A landscape with many valleys, sampled at points; each row gives a point and its height.
From any point a ball takes the steepest step (drop divided by distance) to one of its 2 nearest points. It stops when none of these is lower. Distance is the straight distance between rows; heights are no part of it.
k_518: [ -2 -34  57 -48  32 -29   8  -8  27   8  -2  47  -1 -30 -10   5 -11  11
  12  47]  (h 415)
k_533: [ -6 -16  -2  56  21  -5  24 -41 -49  -3  -7  39   4 -10  -2 -21   6  -9
  36 -14]  (h 340)
k_892: [-20 -62  21 -10 -25 -21 -28  36  14  23 -45   8 -10   9   9  39  13  47
 -13  15]  (h 145)
k_957: [-23  39  19  -9 -26  40  -7 -40   4 -15 -11  11  15  -7   9  65  -9 -15
 -35  25]  (h 645)
k_144: [-10 -18 -60   6  25   4 -12  17 -36  25   3  38  -7  23 -42 -10 -20  29
  24 -52]  (h 515)
k_266: [ 29  -3   2 -16 -51  24 -43  13  -6  37 -37  23 -21 -33 -23   7 -17  -6
 -14 -26]  (h 232)
k_647: [ -5  22  42 -22 -11  17  58   6  36   4  -8 -11 -11  55  57   0  -4  29
  15  27]  (h 550)
k_992: [ 60  51  10  -2 -30  18  -3 -28  36  36   1 -50  -1   9  52 -32  10  38
 -17  18]  (h 506)
k_127: [-45   8 -66  96  -4   8   4  -8 -16 -25  19  26  -9  12 -36  37 -22 -44
  -5  -7]  (h 507)
k_53: [-25 -27  27 -16  53 -50  20  -6  -3 -27   8   8  -7  -5   1 -52  18 -35
  20 -29]  (h 33)
k_597: [-43   2 -77  58 -12   0 -10 -20  -8 -14   2  51  19  39 -36  27 -17   0
 -22  -8]  (h 481)
k_866: [  9 -16 -42  13 -29 -21 -54   6   0  28 -11  53 -17   4 -31   8  -4  -2
 -37 -15]  (h 187)
k_884: [  5  21  16 -44  27   4  12  12  40   9 -26 -62 -17   7  46  -7  30   3
 -19  17]  (h 612)
k_411: [-22  13  -4  33 -49   0  -3  23   5 -25 -41  -6  20  13   9  51  34 -58
 -32 -49]  (h 553)
k_537: [  4  18 -30   1  26  -3  -1  -7 -38 -10  -1 -35 -25 -53  15  -9  20 -48
 -14   9]  (h 463)
k_48: [ 18   4  32 -26  14  30   2  16  53   4  28 -77 -43  61  30  13  -1  54
   0  37]  (h 638)
k_998: [ 16 -62   9   4 -57 -33 -49  50  10  36 -33   1  13   3 -17  28  29  18
 -27   2]  (h 43)
k_84: [-66 -17 -65  18 -15 -17  -6 -12 -15 -50 -10  25  23  22   0  22 -15  -6
 -26  -6]  (h 454)
k_788: [ 22  16  40 -60  51   6  29   5  37  27  35 -29   5 -17  -5 -18   6  27
  33  57]  (h 389)
k_502: [-20 -13 -42  15 -88  20 -46  -5   3 -22  -8 -15  29  -9 -48   2  -2 -52
 -49  -9]  (h 580)
k_754: [-15 -73  38 -20  39 -53   0   4  24   2 -16  45 -10   1   5 -13  -6  28
  13  25]  (h 410)
k_706: [-64   1   3 -45   8   3  34  -2 -18 -44  38   3  21   5  -1   0 -31   0
  16  -1]  (h 377)
k_292: [-26  20 -32  18 -61  28 -43 -33  16 -16 -17   2  -7 -26 -41  18 -12 -58
 -59  28]  (h 602)
k_447: [-31 -12  55 -25  24 -22  25 -26  -8  -5  24  33  37 -34 -41   2  17  -1
  25  54]  (h 520)
k_57: [ 19  52  -1 -36  22   9   7 -49  68  26  36 -22   4  29  29  23  -5  43
  -1   4]  (h 546)
k_867: [-32 -23 -28 -10 -18 -47  41  44  -1   3 -10   1 -13  24  44 -32  11  12
  15  -4]  (h 552)
k_594: [  20   24   32    6  -31   18    1   18   22  -15   14 -102    4   41
   52   12   28    7  -25  -12]  (h 656)
k_406: [  1  -4 -29  40  -4 -11  -7   1 -18  32 -15  50 -20  -6 -21  37  20 -30
  -6 -19]  (h 248)
k_842: [  32   17    3    1  -10   20  -20    0   57   10   33 -107  -29   52
   27    5   21   52  -10   -2]  (h 647)
k_780: [ 52 -36  69   2 -32   4 -39  21   9  15 -20 -31 -32 -12  32 -15   0  17
 -19  17]  (h 601)
k_91: [ -3 -39   6 -11  -2 -25   5  59  -6  12 -21 -29 -51   7  31 -21   7   6
  14 -17]  (h 572)
k_36: [  2  29 -36 -32  23   9  13 -10 -18  11 -13   4  -7 -47  -6 -20   4 -41
  10 -15]  (h 499)
k_699: [  3 -36  19  23  43  -5  15 -16 -56   3   6   3 -15 -29  -3 -22  10   4
  40  13]  (h 404)
k_895: [  1 -29  66 -36  51 -28  32  25  30 -15  19 -13 -27  12   2 -58   4  -7
  38  14]  (h 201)
k_243: [ -8  43  17 -42   3   6  62   9  31 -14  17 -12  12  41  45 -27 -20  10
  21 -10]  (h 537)
k_525: [ 13  22  33 -18  30  11 -12 -61   5 -23   1  26 -22  -1  13 -29 -25 -31
 -20 -31]  (h 161)
k_472: [ 13   5   8 -11 -74   7 -12   9  -8 -20   2 -45  -4  18  46 -55 -33  26
 -26  -5]  (h 557)
k_565: [ 21 -55 -17  11 -53 -12 -83  34   2  26  -6  21  11  12 -57  33   1  12
 -44  -6]  (h 128)
k_720: [  9 -66 -23  -1  24 -34  -7  54 -15  34  22  36 -10  -2 -15  -7 -20  68
  35  19]  (h 252)
k_51: [-26  46  23 -13  -6 -26  43  14 -16 -11  44  27  41 -40 -45 -14  21 -49
  39 -20]  (h 441)
k_786: [ -7  56 -17  20 -11  12  51   9 -29 -19   8   1  21 -22  28  51  14 -51
   6   1]  (h 517)
k_331: [ -8  20  15 -39  53   3  43 -29  11   2  13 -36  38 -15   2 -45  17  22
  30  49]  (h 447)
k_928: [  3  57 -20 -29  34  30  -1 -42  33 -15  25 -51  17   9  23  27  -7  13
 -17 -12]  (h 534)
k_248: [-38  27  -7   1  -1  50  16 -33  -4  -2 -27  40   2  -8 -24  55 -16 -31
   2   6]  (h 667)
k_25: [-23 -21  12  14  21  17 -39 -45  -1 -30 -32  32 -33   4 -29   1 -24 -30
 -20 -31]  (h 245)
k_857: [ 33  68  -5 -16  -8 -13  49 -17  30 -15  41  -6  20  22  68 -34 -23   0
   4  -8]  (h 527)
k_606: [-14  13 -75  22  61 -11 -15  22  12  35  12  50  16  51 -59  16  15  -7
 -40  15]  (h 427)
k_398: [ -4  13 -19  18 -68   9 -13  16 -31 -34  -7 -29  10  -5  28 -14 -18 -13
 -23 -37]  (h 547)
k_70: [ -6 -27 -34   5  42 -44  -9  14 -10  39  30  66  38  -5 -79 -10  21  18
  23  19]  (h 278)
k_273: [ -7 -22  30 -31 -26   2   4  40  32  10 -62 -52 -17  25  39 -15  22  14
 -14   2]  (h 592)
k_592: [-12 -64   9  26   0  -9 -61  26 -28 -20 -21 -16 -32  18 -22  13   7   1
 -17 -48]  (h 604)
k_799: [-22  34 -30  13 -44  16  21  32 -26 -33 -15 -16  20  -6  29  47  -7 -30
 -10 -22]  (h 535)
k_208: [-13 -12 -46   7 -53 -12 -20  26 -39  26 -16 -12   0 -35   5  30  27   6
 -24  27]  (h 359)
k_625: [ 40 -46 -32  -2  55 -47 -19  50   2  42  32  62   8 -13 -40  -5  -2  36
  19   4]  (h 309)
k_610: [-61  -7 -21 -16  11  19  14 -23 -14 -58 -19  -5  23   8  11   4 -27   9
  -3  -2]  (h 417)
k_496: [ 23  -5 -56  90 -51   5 -42  -3 -13  30 -24  18  26  29 -42   5  39 -16
 -32 -21]  (h 599)
k_104: [  1 -10   5  -5 -13 -12  -1 -37  -3  18 -44  33   2 -23  27 -13  10   9
 -17  31]  (h 549)
k_986: [  1 -26  46 -20   3   8  53  25  24  33 -35  15 -16  22  21  -9   0  39
  48  42]  (h 576)
k_132: [ -5 -21 -49 -18 -11 -17   9  34 -36  44   1  20  -8 -32  -3   4  -5  35
  21  25]  (h 307)
k_501: [  7   4  35 -13  -6  53 -40 -12 -10 -10 -22 -47 -15  -4   0  13  -9   1
 -23 -19]  (h 566)
k_578: [-46 -29  -3 -11   5 -33  18  16 -31  -7  37  41  -1   9 -20  23  -5  -1
  19  -5]  (h 317)
k_66: [ -6 -48  -8  31  -4 -18 -19  53 -38   7  -2 -13 -37  26  11   0   6  21
   9 -54]  (h 587)
k_516: [ 23 -74  -4  14  17 -16 -29  57   9  39 -28  35  -9   4  -4  31  -7  74
   9   6]  (h 231)
k_28: [  4  48  17  10  27  12  53 -21 -26 -20  26 -11  24 -13  27  10   5 -28
  24  -3]  (h 492)
k_904: [ 28  19  36  -1  24  23  29 -14 -28  15  23 -10 -18 -10  25 -16  -8   7
  34   2]  (h 460)
k_687: [ -2  35  -9 -24 -58  24 -31 -26  -6  -5   1 -10   9 -26   5  25 -11 -15
 -56  38]  (h 625)
k_20: [  1  23   9  -5 -11 -33  64  14 -20  26  22  47  26 -26  -3 -18  18 -21
  50 -14]  (h 477)
k_94: [ 56 -17  44 -16   1  19 -31  28  10   3  10 -51 -60  -5  30 -30 -25  32
  -9  23]  (h 615)
k_356: [ 12  39  14  52  -5  36   7 -41  -4 -34 -45 -34  43   1  44  31  19 -13
 -17   2]  (h 498)
k_985: [ 27   0  20 -63 -11  26 -30  17  13  25 -17  11 -30 -41  -1  14 -40  17
  -8  11]  (h 271)
k_285: [-29  -5   1   0  29  -2   1 -36 -24  -8  33  45   1 -43 -67   4  -6 -37
  15  40]  (h 533)
k_215: [-10 -25  17 -33  35   1 -17 -10 -17 -12  34  53 -14 -39 -71  -5 -38 -21
  25   2]  (h 470)
k_961: [  2 -14  -3  59 -61  -1 -22  -8  13   2 -53  15  38  21 -17  20  40 -42
 -28 -50]  (h 574)
k_140: [ 38  -3  37 -67  42   7  -7  18  35  21   1  -1 -24 -41   9   0 -21  12
   1  31]  (h 321)
k_418: [ -7 -40  46 -29  36 -23  -8  25  -7  -8  33  32   7 -42 -75 -27 -15   6
  50  -6]  (h 408)
k_519: [ 27  40  -7 -14  23 -14  43 -38  92  19  61 -26   3  45  14 -12  16  42
  44   7]  (h 559)
k_883: [-16  -6 -77  53   3  12 -18  11 -45   5   1  25  10  42 -30   6  -6  26
  -3 -37]  (h 500)
k_55: [-42   6 -57  61  34   5  25  -5 -22 -16  27  34  16  -1 -74   4   3 -47
  33 -23]  (h 542)
k_927: [ 51  33  40  19   2  18  10 -38  -2  25   1 -21 -18   1  53 -28   3  21
  -3  11]  (h 487)
k_427: [ 14 -22  -2  -6 -83  20 -33  13 -19  -3 -12 -47  34 -12 -13 -16  15 -28
 -23 -23]  (h 561)
k_211: [ 42  26  14 -28  17  -8  42 -12  73   5  51 -21 -33  68  21 -50   5  31
  28  37]  (h 571)
k_819: [ -5  22 -17  51  21  17  26 -41 -19 -30 -37  30   7  -8   7 -11  -6 -45
  24 -52]  (h 391)
k_71: [ 42  74   0 -11 -50   5   3 -19  48  -9  10 -27  30  25  63 -14 -21  10
 -33 -21]  (h 518)
k_734: [ 27 -27  47  10 -60 -16 -35 -23   3  19 -43  10   0 -12  27 -25  11  16
 -34  22]  (h 579)
k_783: [-12  -5 -59  -1  43 -40  -4   1  20  36   9  88  23  16 -65   5  18 -13
  -5   0]  (h 363)
k_424: [ 23  -6  70 -18  41 -19  21  22  -6   4  39 -11 -10 -39 -33 -64   7  -5
  53   9]  (h 308)
k_254: [ 31  63 -12  28  -3  25   9 -19  16 -56 -31 -47  67  18  53  27 -26  -7
  -6 -15]  (h 519)
k_56: [ 20  65  -4  10  41  15  27 -41  -3 -30  68 -29  31  -1  21  32  -4 -11
   8   5]  (h 514)
k_794: [ 16  41  -8 -24  -4  56 -40 -38  -8 -18  28 -66  -2   2  11   5 -26  27
 -30  -4]  (h 548)
k_621: [ 18 -12  44 -35   4   9  -1  30  39 -18  16 -45 -66  51  35 -31 -27  28
  -6  21]  (h 627)
k_452: [-18 -17 -42   2  -4  -9 -17  22 -29   7 -41 -50  -3 -41  14   1  37  -5
 -19  13]  (h 409)
k_573: [  9  45  67 -27  33 -11  28  13   1  -8  54 -23  18 -32 -43 -38  32 -27
  39 -11]  (h 381)
k_390: [-14  -8   3 -20  27 -21  40 -35   8  -2 -25  -5  19 -10  38 -42  17  10
   9  41]  (h 501)
k_446: [-16 -41  17 -16  16  32 -46  25 -31 -17  -9 -22 -41 -19 -26  48 -21  -1
 -10  -7]  (h 594)
k_683: [  1 -59  36   0  37 -26 -41 -27   5 -13 -20  45 -37  -9  -7  -8 -19  -1
 -12 -14]  (h 322)
k_588: [  4  23 -11  79 -34  51 -11 -28 -21 -39 -39 -37  27 -19  -4  21  11 -47
 -18  -2]  (h 462)
k_39: [-21  -3 -68  12 -13 -51  25  27 -19   2   4  33  16  23  28 -22   3   6
   9 -49]  (h 536)
k_569: [ -4  30 -30  70   6  49   3 -49 -28 -45 -25  -4  -3 -21  -5   3 -24 -41
   3  -9]  (h 426)
k_572: [-14 -17   2  14  19 -15  16  23 -25  33  12  60  -6   1 -30  51  20  -4
  30 -13]  (h 247)

For each start below, name the point where the ball stops.
k_243 -> k_904
k_687 -> k_28
k_780 -> k_998
k_285 -> k_53
k_36 -> k_998
k_447 -> k_525
k_140 -> k_998
k_254 -> k_533
